Each row is a point on a landscape with many peaks, with its height.
A climber steps from a point to the highest of its 2 nearest points, and stops where none of them is higher. Distance is the straight distance between rows; heights are no part of it.
Q_799: [ -6 -16 -47  12 -59  55 -13   7 -19  61   8  33 -27  40  -6  47  56   7
   0  30   6  -7  28  57 -41  39 -20]  h=224
Q_50: [  2   2 -21  -8   6  72  16 -46 -14  79  17  10 -53  40  -2   9  26 -11
  -5  46  16  -2  36  63  17  55   4]  h=374
Q_16: [ 28  20 -21  -3   8  48  20  -5  23   5 -17 -54  -1 -20  -8 -28  44   2
 -21  23  45 -39  32  40  71  43  -4]  h=464
Q_782: [-26 -24 -32 -32 -10  11 -46   0  29 -16  27   8 -39  16   7  33 -39 -56
 -91  20  -3  29 -27  23  -5 -33 -35]  h=325
Q_95: [-12 -21  29  25 -69  13 -26 -47 -10  -4 -84 -47 -15  21 -27  48  13  20
   8  15 -23 -17 -22 -17   3 -12  83]  h=490
Q_236: [ -9  17   9  12  44 -15  23 -39 -31  18  -1   5  32  58  37 -24 -20  19
  64  -3 -49  30  24 -34 -15  -3  -4]  h=316
Q_659: [-10   3  38  22  14 -66  25  28 -21  -1   5  -4   0 -55  14  -9 -14  17
  70 -20  -7  47  -2 -74 -31 -31  33]  h=321
Q_807: [ 11 -17   8 -38  -8 -37   3  16  25 -16  52  29  -3 -88  16 -20 -12 -15
 -54  18  57  29  21  -2  -2  13 -18]  h=468
Q_896: [ 12   6  20   5  32  35  31 -19  27  41  19 -15 -51 -72  19 -21   3 -26
   4  41  56 -32  37  29  48  50  33]  h=252
Q_269: [-31 -15 -16 -11 -58  12 -41  41  32  23  43  -2 -50 -39 -19  53 -36 -50
   3  28  25 -12 -12  10 -31  15  39]  h=43
Q_114: [ 23  15 -14 -41  14  -3   7  12   0 -13 -33  -7  53  16 -26 -31  52  13
 -44   9 -33  27 -18 -21  56  -6  -2]  h=517
Q_267: [-29 -15  13 -12   6  23 -64   2   5   9  32 -20   2  46 -17  17 -11 -72
  43  25 -70  35  -1 -10 -29 -25 -36]  h=266
Q_452: [-27  17  45  41  11 -71 -10 -10   2 -49 -30 -46  27   4  -9  18   5 -15
  43 -78 -30  42 -46 -61 -36 -65 -34]  h=125
Q_165: [ -7 -12  -2 -51  29  11 -58   7   7  -3  43 -10  -4   3  -4 -12 -11 -61
  -3  37 -58  49  -6  -7  18  -3 -27]  h=282
Q_432: [ 41   5  23 -44  39   8  32 -27  21  34  16   0 -10 -75  36 -69  46 -24
 -25  50  16  46   1   9  80  53  34]  h=533
Q_214: [-29 -11  20  14   5   9  13  12  36 -19  35 -34 -36 -38 -20  39 -17 -44
 -29  38  42 -31   5  20  16 -47  11]  h=317
Q_206: [ 12   9 -21 -10 -55 -44 -22  29  11 -41 -45  -3  58 -14 -23 -18 -45  28
   0 -75  10 -18 -19 -29 -10  32  19]  h=484
Q_455: [-25  19  58  57  42   4  83 -68 -28  32  37  17  -4  79  43  -1 -18  30
  42  46  -8 -19  18  12 -33 -37  17]  h=455
Q_169: [  9   3  17  -4  30 -23  25  12  23 -25  27  -5   4 -75  -2 -17  -1  -7
 -18  17  55  -1  34   6  33   3 -24]  h=435
Q_353: [ 24   4 -28  -8 -45 -44 -13  34  -4  -5 -24  43   2 -12 -17  14  14  28
  30 -54   1  31 -12 -48 -51   2  26]  h=544
Q_848: [-31 -12  14   8   7 -44  -2   6  28 -65  45 -13  25 -32   2 -10 -91 -50
 -52 -45  35 -12  -8  -7 -12 -53 -26]  h=187
Q_879: [  5 -15   5 -32 -50   0 -65  82  15 -35  54   4  27 -44 -14 -18  -3 -26
 -20 -13  33  -8  10  -7 -41  10 -59]  h=652
Q_830: [ 38   7  -3 -25   5  47 -44  30 -23  23 -10 -26  20  22 -17 -29  33 -10
  55   3 -46 -55  11  23  31  52 -10]  h=258
Q_994: [ 44  10 -32  -7 -46  30 -10  53 -13  -6 -33   3  35  20 -11  -3  87  61
 -51 -25  23 -37   3   8   1 -12 -28]  h=438
Q_475: [ 28   7 -32  -1  33  21  66 -43  -4  36 -11  25 -34   3   8   5  18  35
 -32  19  44   7  14  28  33  11  36]  h=647
Q_221: [-31  -1   6  47  24 -19  18 -45  -2 -10  11  11 -22  52  23  43  -6 -23
  25 -31 -25  10 -21   9 -51 -78 -39]  h=590
Q_135: [ 43  17  -4 -18  39  17  35  -3  16  22 -18 -13  15 -43   9 -56  60  15
  -7  22  30   5  18  17  78  49  22]  h=497
Q_522: [ 18   7 -27 -35  18   5 -34  18   2   3   8  -3  -5 -18   8 -29 -34  -9
  18   2  -9   3   5  -8  36  52  14]  h=318
Q_889: [  6  16   9  19   3  22  37  -7  12   8 -20 -51 -12 -28 -24  10  33 -15
  15  31  19 -31  25   1  46  -6  55]  h=384
Q_346: [ 15   2  43  14  60  27  28 -40   9  64   4   8 -25 -65  16 -33  11 -10
  30  60  10   0  49  20  29  48  -4]  h=242
Q_517: [ 32   2 -14 -40  42  39  36 -57   4  31   1   2  -5  34  -6 -23  23  -1
 -61  52   3  51  -4  15  63   0  16]  h=630
Q_595: [  5 -14 -29  14 -46  13 -57  -9 -14 -41 -75 -13  18  60  -4  35  25  19
 -24 -43 -42 -33 -16   3  -6   4 -47]  h=392
Q_266: [ -9 -14 -21 -32 -42 -23 -37  31  21   5  47  40 -34 -60   5  13 -67 -32
   4  -6  28   6   7 -23 -33  23  44]  h=50
Q_437: [ 41   7  52   4  42  14  13  15 -16  36  -5  34  57 -20 -12 -48  74  21
  26   7 -26 -10  52  11  -9  32 -70]  h=496
Q_93: [ 18  -9  -5 -13 -20   3 -72  13 -19  -4 -11  17  24  62 -15   0  13 -17
  53 -54 -81   7 -24  -1 -43   4 -66]  h=693
Q_837: [  1   5   2 -15  -2 -15  -6 -11 -22  51  13  60   0  34  41  -7 -20  15
  75  -7 -50  60  23 -53 -72  14  19]  h=259
Q_290: [  2  33  41  10 -55  43   2 -24  -6  65  15   4  13  45 -22  10  54  -5
  78  63 -27 -14  28  -4 -33  40  72]  h=205
Q_751: [-10 -12 -26  22 -52 -13 -27  11  22 -48 -17   3  -5  10  -4  52 -18  -3
 -39 -51  24  -7  -4   0 -47 -34 -46]  h=514
Q_572: [-31  -4  15  33  -1 -10 -57 -31   8 -70 -58 -79  28  38 -13  14 -27 -20
   9 -51 -52 -37 -19   0  31  -5 -54]  h=446
Q_619: [ 19 -11 -36 -12  11  58   2 -20   9  40  17  15 -51 -13  28  -6   1  10
 -29  27  48 -16  33  61  19  71 -34]  h=396
Q_92: [-45 -19  29  24  30  25  26  -1  14  17  46 -17 -58  -5 -26  31 -11 -46
 -34  71  14 -25 -41  39  11 -56  41]  h=338
Q_689: [ 35  22  27 -35 -15 -23 -13  94 -16  -9  16  26  74 -66   2 -61  25  38
 -24 -57  39 -19   8   5  -8  54 -37]  h=131
Q_312: [-14 -24 -27   2  11  -1  11 -20  26 -39  36  12 -13   0  26  -1 -87 -16
 -90 -22  56 -34 -24  38  -7 -43 -32]  h=523
Q_324: [ 35 -10 -19 -41 -67  65 -63  60  -5  29  -7   6  -1  27 -21   5  59  -1
 -21   0 -26 -36 -17  15  -1  19  15]  h=78
Q_14: [ 17   4 -17 -61 -37 -13 -34  34  18  17  40  31 -33 -70  11 -12 -15 -35
 -10  24  20  31   0 -29   8  36  68]  h=56
Q_168: [  36  -12   73   -2   45   50   -4  -25    9   55   10   22   54  -29
   -6  -54   63    3    4   55  -32   10   46   22    2   38 -104]  h=460
Q_554: [ -9 -16  -2   8 -54  -7 -43  61  27 -50  16 -18  12 -14 -33  24  21 -12
 -25 -33  26  -5   2 -12 -50 -26 -69]  h=571
Q_402: [ 26   5 -32 -28  -7 -32  20   2  -5  30 -10  70 -12 -14   8  -2  15  27
  -1  -9   4  51   8 -45 -20  11  56]  h=504
Q_228: [ 10   4 -41 -34  31  31 -25 -24 -23  33   2  -4 -42  33  15 -17 -44 -10
  23  20 -33  10  -1   1  36  46  26]  h=337
Q_668: [-34 -12  24  48  14 -44  36  -3  -1  -8  32  33 -26 -15   4  48   7 -15
  28 -18  11  20   4  -2 -67 -61 -24]  h=648
Q_968: [  9  -3 -13 -11  30  24  58 -36  -2  45  29  37 -81  -5  13   3 -13  14
 -50  36  45   3 -26  38  30  11  69]  h=600
Q_351: [  4  20  -6 -11  49  20  -1  -4   7 -11  -9 -69  11 -16 -20 -35 -10 -23
  -4  32   0 -22  14  17  95  26  -3]  h=429
Q_588: [-25 -12  13  30 -19  18  -8 -18   3 -20 -35 -59 -26   9 -28  48  -7 -14
  -9  19 -17 -28 -15  -3  20 -32  42]  h=456
Q_743: [-17   0  26  -8  33  34  26 -27  -9  60  41 -12 -48   4   2   3  -3 -34
   4  68  -4  16  -1   6  18  -4  62]  h=381
Q_760: [ 16 -13  24 -14  56  51   1 -31  12  29  25  -8  26   4 -16 -19  55 -13
  -4  57  -9  21  39  30  16   9 -83]  h=427
Q_21: [-40  -8  35  54  47 -12  85 -45 -18  31  40  62 -39  45  53  -1 -16  32
  32  15 -10  -5 -25   7 -58 -57  12]  h=486
Q_55: [ 12   8  -2   3  -8  50 -17  -4 -22  47   1  -9 -22   5 -16  -8  36 -17
  76  34 -26 -41  39  24   6  63  11]  h=246
Q_115: [ -7  21  25  43  -4 -53  53  19   8 -45 -36 -47  23 -58 -37  16  18  20
  36 -12  27  -7   3 -42  19 -31  50]  h=363
Q_967: [ 14  -9 -20 -41 -51  34 -35  41  20  43  19  25 -29 -16 -13   5  52 -32
 -18  30   0  12  -3  -3  -5  26  25]  h=69
Q_255: [-20   8  34 -19  33   9  38 -19 -24  58  33   2 -25  10  32 -19 -28   1
  43  52 -20  34   5 -38   0 -22  68]  h=365
Q_686: [  7   4   2   2  -1  -2   9  37  19 -28   1 -28  22 -44 -35  -1  35  -2
   0   1  21 -18  27  -6  15   2 -21]  h=408
Q_641: [ 14   0 -40  45  -8  -2  13 -40 -43 -31 -34  27  11  61  20  18  37  35
  36 -32  -2 -24  38  42  -7  15 -73]  h=347
Q_176: [ 20  13 -57  12 -44  36 -25  24  -8 -36 -25 -10  33  23  14 -14  22  75
 -49 -35  46 -64  22  33   5  17 -57]  h=399
Q_127: [ 44  23 -16 -24 -44 -14   1  77  -3 -17 -44   6  66 -11 -23 -22  62  61
 -43 -57  21 -23 -22  -5  13   8   8]  h=482
Q_381: [ 29   9  -7 -27 -33 -17  11  42   8  -7  26  28  59 -83   8 -70   0  24
 -44 -36  81  -6  38  -6  -1  48 -14]  h=118
Q_855: [ 44  24 -29 -63   0  -5   0  51   2  -9 -30  10  64 -13   7 -60  53  44
 -61 -24  -9  26 -26   7  69  29   4]  h=467
Q_964: [-34   5  26  13 -21  30  -1 -21 -18  72  27  15  -9  46  -5  36   6 -22
  67  61 -28   7  30  12 -60  27  29]  h=214
Q_737: [-10   6  10  66  11  -9  39 -53 -53 -12 -30 -38 -29  47  42   8 -41  32
  74  -7 -12 -57 -18  13  33 -20  32]  h=340
Q_318: [  5 -10 -47  -8 -15  19 -49  35   4 -27   5  13   1  30   8   3   8  16
 -20 -27   2  -1  10  17 -34   2 -90]  h=552
Q_180: [  2  10   6   4   7  46 -34 -33 -32   9 -22 -68  11  55 -22 -12   4 -18
  72  39 -65 -25   7  -1  39  22  16]  h=635
Q_870: [-35  -9  14   6  46   0 -48 -16  14 -46  -7 -64 -18  23  11  12 -67 -58
 -25  -4 -49 -14 -35  -7  37 -43 -26]  h=270
Q_478: [-11 -20  -4 -38   8  19 -13 -10  19  -9  38  -4 -42  -3  -2  12 -14 -46
 -87  60  16  27 -34  28  41 -38   4]  h=349
Q_64: [ 42   0 -24 -58  10  -1   4   8   3  21   5  59  17 -14   6 -37  42  15
 -37  10 -10  60  -2 -18  11  17   5]  h=471
Q_798: [ -8 -10 -33   5   8  17  -7 -12  21 -44  -2 -37   7  14   5  13 -43  -1
 -80  -6  39 -38  10  34  30 -21 -49]  h=465
Q_433: [ 13   2 -45 -23 -32 -20 -56   6   9 -22 -52  -9  19  15   1 -15 -70  21
   9 -57 -30 -15 -35 -29   9  46  31]  h=431
Q_927: [ 18   9 -23  16 -40  14  20  23  20   6  -6   8  -3 -61   1  -3   9  21
   5 -10  75 -61  56   9 -11  58   5]  h=277
Q_234: [ -33   -1   29   -1   -7  -62   14   12    6  -63   46  -32   67  -60
  -14  -42 -103  -56  -10  -52   44    5    1  -18    0  -14   -3]  h=171
Q_271: [ -2  -8 -25   9  -6  34 -24   0 -18  32  10  32 -33  10   2  19  14   2
  48  12 -10 -20  40  40 -34  52 -41]  h=235
Q_561: [ 45  12  30 -60 -12 -48 -32 104 -19 -16  15  43  57 -46  -4 -43  27  14
 -10 -61 -13  27 -21 -14 -13  35 -26]  h=146
Q_647: [ 18  -3 -55 -18 -13  55 -13  -5  17  -3   7 -25  -6   8  14 -15 -12  25
 -54   7  59 -32  23  43  28  32 -49]  h=423
Q_920: [ 27  31  13  17   7  -1  46 -40 -25   8 -30  -4  56  49 -14 -15  49  31
  36  27 -27   6  28 -32   6  -6  45]  h=350
Q_22: [-12  10  36  32  15 -85  43  34   4 -48  -4 -15  19 -67 -15  -2 -27  12
  39 -41  40  16 -13 -53 -16 -32  30]  h=341
Q_747: [ 22  21  -5   4  58 -28  43   8   6 -16 -27   8  55 -54   8 -54  18  52
  -5 -28  33  -4  31  23  50  63 -44]  h=629
Q_908: [-32 -17  52  64 -36  -2  14 -68 -55   5 -39 -52 -28  52  33  24 -35  27
  87  13 -20 -42 -40  -7   8 -49  50]  h=358
Q_319: [-25 -12  -7  30 -40  23  11 -13   2  -2 -28 -22 -26  26 -38  79  38 -13
 -50  31   3 -17  -6  23  -3 -43  25]  h=425
Q_12: [-22  -1  65  11  67 -21  51 -10 -12  25  43  -8   1  -7  31 -26 -24   0
  50  40 -18  37   6 -43 -11 -55  14]  h=346
Q_467: [ -9 -16 -12   0 -65   8 -30  27  25 -55  -3 -43  50 -21 -32  -5 -45 -19
 -52 -32  46 -39  15 -14 -16 -12 -22]  h=331
Q_11: [-10   1   1  33  10  -9 -17 -33 -24 -20 -43 -44  -2  43  10   9 -24   2
  67 -20 -53  -7  -8 -14  10  -8   4]  h=538
Q_448: [ 32  20  -5 -54  28  -3 -33  51  -6   2   4   4  48 -28  -1 -67   9   6
  22 -16 -20 -15  -1  12  48  69 -15]  h=297
Q_950: [ 24  45  24  -7  17   8  19 -42 -26  29  -8  12  60  84  17 -39  11  44
  69  29 -49  13  34 -37  -6  34  36]  h=333
Q_370: [-19 -21   5   5   8 -35  -3  10  27 -39  67  24   0 -50  16   0 -68 -36
 -31 -31  66  -9  18  10 -46 -24 -61]  h=204
Q_225: [-24  -8 -14  18  -8  -9 -39 -32   9 -35 -46 -10   5  57  -1  43   6 -16
 -34 -46 -47  12 -23 -15 -15 -36 -53]  h=426
Q_289: [-26   2  17   8  20 -16 -49  30  17 -63 -14 -75  42   3 -30 -14 -23 -41
  22 -26 -40 -19 -12  -9  30  -2 -63]  h=495
Q_160: [ 12  12 -55  40  -7   3  14 -11  -8 -50 -29 -20  23  18  10  10   3  50
   4 -32  38 -56  39  39  11  24 -68]  h=370
Q_677: [ -8  -5 -15  18   2 -26  34  12   1  10   8  34 -42 -26   8  38 -25  14
  11  -3  25  -3  -4 -10 -30 -34  58]  h=649
Q_692: [-38 -19 -11  21 -15 -13 -19 -16  17 -26 -19  12 -30  30   7  67 -15 -26
 -61 -27 -18  14 -35   0 -41 -67 -24]  h=466
Q_71: [-17 -17   3  49  12 -37  54   8  17   6  28  55 -45 -47  13  54  -4  13
  -1  -5  55 -11   4  25 -60 -37  -4]  h=713
Q_137: [ -1   9   3 -39  -1 -19 -58  54  10 -51 -18 -36  55  -2 -26 -32 -21 -23
  -8 -31 -42  -2 -33 -15  38  20 -26]  h=558
Q_974: [ -1  15  18  20 -33 -55  37  44  12 -65 -13 -20  70 -60 -47 -19 -15   9
   4 -61  59 -20  15 -27 -13  18   1]  h=391
Q_819: [  7  19   4  36 -43 -78   8  28   1 -64 -53 -13  51 -25 -29  -7 -25  36
  49 -96  37 -14 -17 -20 -39  21  -2]  h=432
Q_919: [ -2  17  -8 -19  11  -8  -5  11  -1 -25 -46 -45  30   4 -23 -22   0   0
  -9   7 -48   5 -18 -36  69   5  47]  h=573
Q_977: [  6 -29   8 -21 -49 -10 -92   9  15 -23 -68 -10  23  28 -22  19   6   0
 -18 -48 -73  12 -58 -40 -22  -6   7]  h=348
Q_276: [ 25   5 -19 -43  13  62 -26 -17  -4  68  16   6 -37  21  -1 -32  14 -22
   6  44 -12  13  15  18  33  71  21]  h=356
Q_261: [ 13   1   5  17  28 -40   5   1 -31  34  -7  60   1 -20  27 -20  -5  30
  76 -29 -30  27  39 -41 -48  37 -16]  h=247
Q_939: [ 14   4  13   7 -16  30  17  11  38  32  25 -14 -19 -94  12 -28  -5 -31
  -2  24  86 -57  65  22  14  68  12]  h=263
Q_706: [ -1  12 -15  -1  77 -46  42 -13  17 -43  -5  -9  32 -31  14 -31 -31  26
 -27 -20  32  18   5  25  59  11 -39]  h=719
Q_65: [ 35   2   4 -39  51  -2  44 -45  22   3  15 -14  -5 -35  12 -28  24 -10
 -60  51  26  49 -19  12  90  -4  41]  h=578
Q_473: [ 30  14 -44 -78   7 -41  -9  26   5 -29  -2  44  41 -26  17 -54   0  27
 -66 -15   8  56 -22 -11  44  32  -8]  h=430
Q_164: [-35   1  28  12  68 -19  -4 -30  -6 -27 -13 -58  19  36  25 -16 -41 -31
  -3  -4 -62  29 -42 -31  41 -74  -6]  h=249
Q_254: [ 35  -4 -43 -45 -47  23 -26  47  23   2  26  29  21 -43  21 -44  13  22
 -61 -13  71  -7  12   6  -1  38  -4]  h=108
Q_40: [-10 -18 -19  -4 -36 -19 -54  -2  22 -38 -53 -20  -2  13 -14  28 -40  -5
 -35 -41 -12  -2 -29 -35  -5  -2  22]  h=388
Q_579: [ -5   9  -2  32 -29  41  41  -4  23   8 -13 -39 -32 -11 -33  45  67 -14
 -42  40  52 -35  20  27  32 -29  28]  h=403
Q_532: [ 17  -1 -10  -7  79  -6  39 -44  -5  -2  -9  -2  25  10   3 -25  15  23
  -9  13  -6  35  15  13  46   1 -38]  h=631
Q_556: [ 15  34  11  21  52 -17  59   6 -10  -6 -37 -22  53 -31 -12 -47  57  44
  42  -5   7 -30  41  23  62  48 -23]  h=576
Q_322: [  3   1 -22  31 -72  20  -3 -38 -33   9 -61   3 -39  45 -19  52  18  26
  10   4 -13 -23  -9   7  -7  12  66]  h=525
Q_789: [-13  -5  10 -38 -35   5 -23  30  20  29  33   6 -37 -42 -11  12  17 -51
   3  52  -8  43  -7 -31  -3 -10  74]  h=62
Q_983: [-10  -4 -24  16   6 -18  27   2  22 -18  24  29 -44 -11  14  23 -63  -2
 -38 -17  47 -39 -23  16 -20 -30  29]  h=593
Q_626: [-18  21  26  23  -2 -62 -31  15  11 -57 -37 -46  32  -6 -16 -13 -34 -13
  56 -73 -24  12 -40 -33 -17  -4 -26]  h=140
Q_863: [-13  -1 -25  12   6 -14  18 -45 -12  13 -22  32 -20  65  19  28 -24  11
 -22 -18 -30  36 -31 -21 -26 -51  31]  h=529
Q_235: [  6  10 -23  22  -3  25  10 -30 -28  15 -16 -27 -51  18   4  14 -35  20
  46  12   9 -50  11  12  31  40  63]  h=305
Q_720: [  3   2 -59   5 -41  11  15 -25 -27  36 -27  40 -64  40  10  56 -13  31
  -2  -3   9   8  -7  10 -20  15  68]  h=560
Q_913: [-12  -2 -16 -23 -15  12 -15 -19 -19  53  16  35 -24  61  19  17 -31  -7
  28  23 -47  56 -12 -31 -46  -1  49]  h=269
Q_117: [-23  16  16  64  22 -23  17 -73 -29 -27 -14 -24  14  70  26  27  -6  -5
  58 -32 -42  -6  -7  -9 -12 -57 -36]  h=543
Q_146: [ 35  23  -1 -27  12  26 -11  48  -6   5 -23 -34  57  -7 -12 -48  44  20
  17 -14 -21 -58   5  34  70  48 -16]  h=276
Q_836: [-23 -11  10  18   2 -43   5 -18   1 -17 -26  -2 -15  13  14  24 -25  -1
   1 -43 -27  41 -53 -61 -25 -75  38]  h=542
Q_502: [-21  -3  55  25  72  15  21 -35 -26  64  31  12 -27 -28  34 -14 -29 -13
  58  59 -23  -1  46  11  -5  13 -11]  h=232
Q_85: [-14   9  -5  17  33  33  33 -41 -41  43  14 -11 -85  45  24  -3 -52  14
  23  28 -10 -31 -22  28  30  17  63]  h=319
Q_868: [-31   5  48  40   1   2  44 -50 -15   1  -6 -25  -3  67  12  25 -12   4
   4  32 -34   4 -25 -28 -18 -80  55]  h=404
Q_516: [ 59   4 -13 -76 -36  38 -43  58 -11  40  -3  38  26   7  -7 -22  69   7
 -33 -13 -38   3 -26  -5  11   5  24]  h=87
Q_240: [-39  -5  73  43 -31   1  53 -60 -37  18  -6 -31 -10  87  49  13 -35  25
  70  25 -25 -18 -42 -36 -22 -74  42]  h=379
Q_872: [  8   7   0  12  14 -46 -10  26  -7  -5  -7  43  -1 -51  14 -14 -32  22
  54 -54  16  -4  40 -18 -43  54 -41]  h=234
Q_587: [ 54   1 -15 -71 -25  25 -44  65   5  17  21  27  24 -38  23 -53  57  15
 -49  -2  11   8 -11   6  22  31 -15]  h=97
Q_574: [ 12  32   0  -6 -35 -47   6  51   1 -44 -71 -11  76 -17 -37 -28  13  56
   6 -69  -4 -19 -32 -13  23  30  25]  h=547
Q_336: [-19   5  30  19  35 -43  27  -5 -23  11  14  -2   9  11  39  -9 -20  10
  77 -24 -35  47   2 -61 -42 -44  -1]  h=329
Q_844: [  4 -18   8 -21   3 -10  13  -7  27  28  46  67 -45 -93  41   4 -26  -8
 -51  30  65  20   6  30 -13  23  -6]  h=507
Q_923: [ 20  17 -32  17 -37  24   3  -2   2  -2 -26 -28 -12 -15 -14  11   2  14
  40  -5  31 -74  37  17  25  56  33]  h=291
Q_590: [ -9  -4  -1  21 -25 -41  -9  13  12 -19 -13   5 -24 -17 -11  42 -24  -1
  33 -34   1  22 -25 -44 -46 -33  27]  h=594
Q_643: [-12 -27 -13 -10  -3 -20  11  14  11  22  31  74 -18 -25   4  33  24  -5
 -25   7  12  75  15   1 -55 -23 -27]  h=189
Q_952: [ -6  -2   5  18 -15  16 -42 -10  -9 -16 -36 -79  -9   9 -21   7 -32 -10
  74  12 -35 -46 -11  -2  31  23  24]  h=584
Q_829: [-51   1  46  37  10  44  51 -37 -34  50  35 -21 -63  60   6   8 -31  -7
  19  55 -25 -32 -42  26   7 -32  68]  h=339
Q_993: [ -3  -3 -16  35  67 -31  75 -60 -19   1   6  66 -38  46  54  -2 -22  33
  -7 -35  -2   9 -34   9 -38 -57  -1]  h=527
Q_766: [-38 -14  24  26  32 -17  -4   2  24 -51  21 -37 -28 -10  -5  16 -60 -45
 -23   3   5 -37 -40  -5  11 -69  14]  h=295
Q_761: [-32 -25 -15 -22 -37  16 -42   4  13  22   6  23 -20  40 -23  54   7 -43
 -52  31 -43  60 -32 -15 -33 -40  16]  h=300
Q_418: [ 36  23  33   7  35  -2  29  24 -37  12 -27  14  73 -10 -14 -41  73  51
  50 -28 -27 -43  33  35  26  47 -41]  h=534
Q_42: [  4 -18  12 -13   9 -53  -6  45   2 -21  22  66   4 -34  -8  -4  33 -16
 -14 -31   5  79  10 -39 -64 -16 -67]  h=176
Q_274: [-13  -7   7  -2 -52 -29  19  30  11 -54  26 -25  67 -67 -39 -24 -38 -25
 -54 -35  78  -8  23 -23 -16 -13  -5]  h=360
Q_610: [-11 -35 -14 -15 -73  19 -75  19  16  -3 -42  10  -7  35 -29  59  23 -16
 -37 -15 -48  24 -32 -25 -45 -21  -2]  h=320
Q_129: [-11 -20 -54  -4 -24  58 -18  -5  -6  36  13  29 -21  36  16  28  46  37
 -42  24  23  19  20  57 -34  11 -64]  h=213
Q_211: [ 23  16   8  20  25  -2  64 -25  -4  20 -14   3  13 -21 -16  -3  62  25
  27  24  12   4  45 -13  10   1  35]  h=366
Q_752: [-16 -14  19   3  45  37  12 -39  17  16  29  -7  11  50 -20  20  30 -26
 -17  60 -21  28  26  31  -5 -40 -51]  h=402
Q_189: [ 40  -7  -5 -42 -15 -36 -29  73 -13 -16  10  62  34 -13  -7 -22  53  22
 -32 -58  -8  47 -18 -24 -48  -6 -56]  h=161
Q_917: [ -9 -10 -45   3 -37  11 -82  15   4 -13 -14  15  -8  56   9  31 -11 -16
  18 -54 -39 -12  -7  16 -49   6 -86]  h=611
Q_521: [ -4 -28 -24 -58  -5   6 -60  26  16 -15  45  19 -10  -5   6   5   6 -43
 -58  31 -13  61 -13   4   0 -22 -57]  h=302
Q_970: [-13 -12  -4   3 -17 -25 -29  32  18 -22  39  23   0 -42   4   9 -50 -18
  18 -40  40  -8  34  -2 -63  25 -61]  h=219
Q_53: [-18 -20 -34  -9 -42  21 -22  38  11  19  24  33 -22   4  -7  51  38  -7
 -31  16  12  35   4  20 -54 -19 -47]  h=200
Q_109: [ -8 -32  23 -23  52  26   7 -32  23  -5  50 -11 -12  -8   3  13  22 -43
 -50  62   5  53 -10  41  23 -47 -49]  h=377
Q_691: [  1   2 -16   9  56 -25  39 -38  -9  10   7  41  -8  34  24   4 -12  10
 -12 -17 -13  42   2  -9 -19 -40 -13]  h=569
Q_957: [ 42  10 -29 -28  45  41  38 -59  -6  26 -21  15  34  60   4 -31  45  39
 -33  25 -14  34  15  19  38  26 -23]  h=577
Q_163: [-65 -31  51  59 -12   5   6 -31   5 -21 -26 -35 -67  25   9  38 -34  -2
 -18  13 -24 -61 -78   1  -8 -63  69]  h=393
Q_678: [ -3  -9   5 -19  12  -8  38  -3  27  22  57  57 -68 -63  21   3 -23  -9
 -55  36  63   0 -30  24   7  -3  66]  h=551
Q_546: [ 18  15 -11 -38 -14 -17 -41  49  -2 -15 -35  -5  42  -8 -29 -24   9   8
  13 -25 -42   4 -30 -32  29  21  38]  h=639
Q_758: [-23   5  38  36  25   4  19 -33 -31  48  22  23 -20  12  24   7 -20  -1
  87  30 -27  12  46  -6 -56  10  -3]  h=223
Q_124: [-21  35  49  39 -11   6  52 -62 -19  24  15  -6   2 100  15  37  -3  25
  21  62   0  -4   8   2 -29 -33  62]  h=428
Q_620: [ -9   0   5 -18  32  36 -15  -9   5  10  27 -47 -41 -10 -14  -5 -16 -48
  -2  58  -6  -9   5  12  53   4  25]  h=401
Q_376: [ -2  12  43  42  16 -39  43  38  11 -41   1 -36  19 -74 -53   9  51  -1
  36  -5  37 -20  38 -22  -2 -18 -10]  h=385
Q_260: [ 18 -17  -5 -29   4  -2 -57  53   6 -11  31  31  11 -25   4 -27  16  -1
 -12 -14  -4  18  16   6 -21  22 -93]  h=570
Q_89: [ 18   1 -46   5 -20  13  31 -16  -6  17 -24  29 -29  15  -8  34  31  32
 -23   1  29  -8  26  20  -8   1  15]  h=601
Q_360: [-30  19  22  18   3 -64   1  14  18 -72  -9 -56  56 -31 -21 -20 -78 -23
  22 -71  20  -2 -22 -24   6  -8 -16]  h=155
Q_46: [-30 -18 -21 -34  -7  13 -15  -8  -1  62  41  61 -30  39   9  36 -10 -31
 -27  44 -19  75 -14  15 -52 -10  13]  h=284
Q_108: [-31 -14  14  63   8   0  28 -33 -12 -29 -12 -25 -46  27   1  46 -23  -2
  11   1  -5 -59 -28  16  -4 -54  28]  h=424
Q_344: [ 25   0 -35   1 -46  -6 -47   1 -18 -21 -64  -7  17  32 -15  10   5  28
  33 -42 -51 -36 -21  -1  -1  30   3]  h=390
Q_428: [-62 -17  39  46  17  32  35 -21 -11  11  13 -22 -66  46 -19  26 -14 -19
 -41  50 -21 -34 -71  21   4 -66  70]  h=362

Call two points neighbours if one is among the 2 nearest of the other. Go from one point of each pair to the other, from neighbour to neighbour, staying as high as possible. Name the lowest point that can't be avoided.
Q_706, Q_428 => Q_659
Q_71, Q_180 => Q_11
Q_879, Q_93 => Q_318
Q_590, Q_691 => Q_863
Q_517, Q_706 => Q_957
Q_574, Q_93 => Q_344
